Points on a hilly landscape, in no order, each with its height.
From any point a climber takes the steepest step (rise divided by distance) to one of its 6 nearest points. It stops when none of these is higher. Distance is the straight distance between rows; heights are no part of it.
vumi: [107 123 127 169 153 114 163 152  80 166]  height 698
tuz: [100 142 117 135 110 109 130 130 165 152]  height 633
Gipat: [161 113 148  73 122 161 118 106 158  46]  height 466
lafad: [164 121 143  83 114 152  99 117 160  75]  height 382
Nud: [166 116 136  82 127 144  95 134 139  70]  height 209
midet: [118 139 122 121 107 119 112 127 163 145]  height 642
Gepok: [108 145 124 115  81 139 119  74 199 139]  height 648
ravig: [165 101 148  70 132 159 112 120 150  36]  height 446
Sagu: [110 144 121 115  86 131 118  78 195 137]  height 656
Ser: [ 99 130 122 167 149 106 166 146  94 162]  height 688
buvin: [ 65 156 116 172 143  91 175 132 120 145]  height 521
guzo: [152 131 140  86 104 157 104  95 169  81]  height 510
nizad: [141 137 137  95  99 144 103  95 174 109]  height 622
muri: [152  95 130 156 154 135 137 161  56 171]  height 628
rila: [183 110 129 102 142 135  89 159 107  97]  height 88
gomi: [ 59 152 136 188 176 117 181 105  43 126]  height 716
kopen: [130 136 127 110 103 132 102 115 172 130]  height 624
virez: [176 111 123 128 149 130 104 167  86 141]  height 486
debes: [109 137 118 149 126 108 135 146 139 159]  height 608
pamev: [172  95 122 144 153 133 119 164  63 157]  height 576
rari: [163 125 136  88 119 142  89 133 145  89]  height 177
fulo: [123 134 121 134 124 116 122 145 143 154]  height 592
kenol: [174 117 130  96 134 134  90 149 125  94]  height 1
zarep: [164  86 125 154 152 133 126 161  52 165]  height 589
Diz: [144 133 129  98 104 138  96 116 170 118]  height 520
rap: [126 128 120 149 136 114 135 156 111 163]  height 667
guva: [ 71 152 127 183 161 104 184 128  75 140]  height 670
Rasot: [ 72 151 112 151 116  92 155 115 166 153]  height 709
zut: [158  99 151  71 118 172 139  90 165  35]  height 468
nof: [153 128 150  81  99 165 118  79 176  72]  height 530
pizu: [109 144 119 119  93 124 117  95 191 140]  height 675
Los: [ 63 165 119 181 155  96 185 125  94 133]  height 591
Bubub: [ 90 145 112 123  79 126 126  74 203 141]  height 629
menof: [153 129 131  99 114 135  96 133 150 117]  height 262
Meki: [127 144 131 102  88 146 107  83 185 124]  height 714
sufaf: [ 78 146 109 136  98 106 139 100 186 147]  height 609
nem: [168 123 131  93 124 134  90 144 132  99]  height 41
kogoz: [134 133 129 116 112 124 106 131 157 138]  height 574
gavu: [139 137 140  93  91 157 110  76 182  99]  height 620
firob: [136 117 125 154 147 121 137 163  91 169]  height 685
nid: [184 105 120 129 153 135 102 169  73 137]  height 720
vab: [158 124 124 121 134 130 104 158 116 134]  height 316
zep: [157 111 149  77 111 169 120  92 165  50]  height 484
Kirab: [121 117 127 162 154 118 155 157  81 168]  height 707
Dal: [148 128 123 120 126 122 102 148 133 140]  height 418
pevi: [ 60 164 128 188 166 105 189 111  63 125]  height 699
miz: [156 124 141  84 113 144  96 119 157  85]  height 320
Bos: [119 126 123 156 142 115 148 156  99 168]  height 691
Zesi: [ 78 133 135 179 164 110 183 128  63 148]  height 697
bol: [ 55 168 129 189 172 112 185  97  44 119]  height 607
tes: [ 80 147 124 174 153 100 173 137 103 150]  height 647
sor: [103 149 119 114  79 139 126  58 208 138]  height 721
vuvil: [ 84 118 141 177 166 118 178 133  47 155]  height 686
laz: [157 123 144  78 109 159 105 103 165  65]  height 464
mivuz: [121 129 119 149 131 110 133 151 125 161]  height 646
noku: [129  92 134 165 158 129 153 156  51 173]  height 671
tesof: [116 107 131 167 155 120 162 151  63 173]  height 695
filag: [126 132 121 127 119 118 113 141 144 149]  height 570
dupim: [161  90 147  66 128 166 129 110 160  30]  height 462
velu: [156 106 124 146 150 126 128 164  76 163]  height 637
Fofu: [ 85 145 116 152 119  99 148 133 153 157]  height 527
Pup: [160 125 125 110 123 132  95 146 136 125]  height 216
Fep: [175 121 123 112 144 131  96 163 101 127]  height 700
sava: [ 86 146 118 159 132  99 158 139 131 156]  height 581
seg: [151 121 121 140 139 123 121 164 108 158]  height 606
netiz: [102 142 118 126  97 119 119 107 181 144]  height 701
nir: [167 115 123 130 144 130 107 163  99 143]  height 455

Call two points neighbours if one is among the 6 nearest of the other. Go from one point of each pair to the other, from neighbour to neighbour, staying as high as possible. Name the lowest point that can't be avoided.
Meki and nid => debes
Rasot and netiz => tuz
nid and Kirab => velu

Where does a climber stop that starts at each point below?
buvin => Kirab
Pup => netiz
debes => Kirab
fulo => Kirab
filag => netiz
seg => Kirab
guva => gomi
nir => nid
Nud => Meki
nof => Meki
rila => nid
vab => nid

Two climbers start at each pair of points below. Name the first point that both come to, or write -.
Gipat and Dal => -
zut and dupim => nof
velu and rap => Kirab
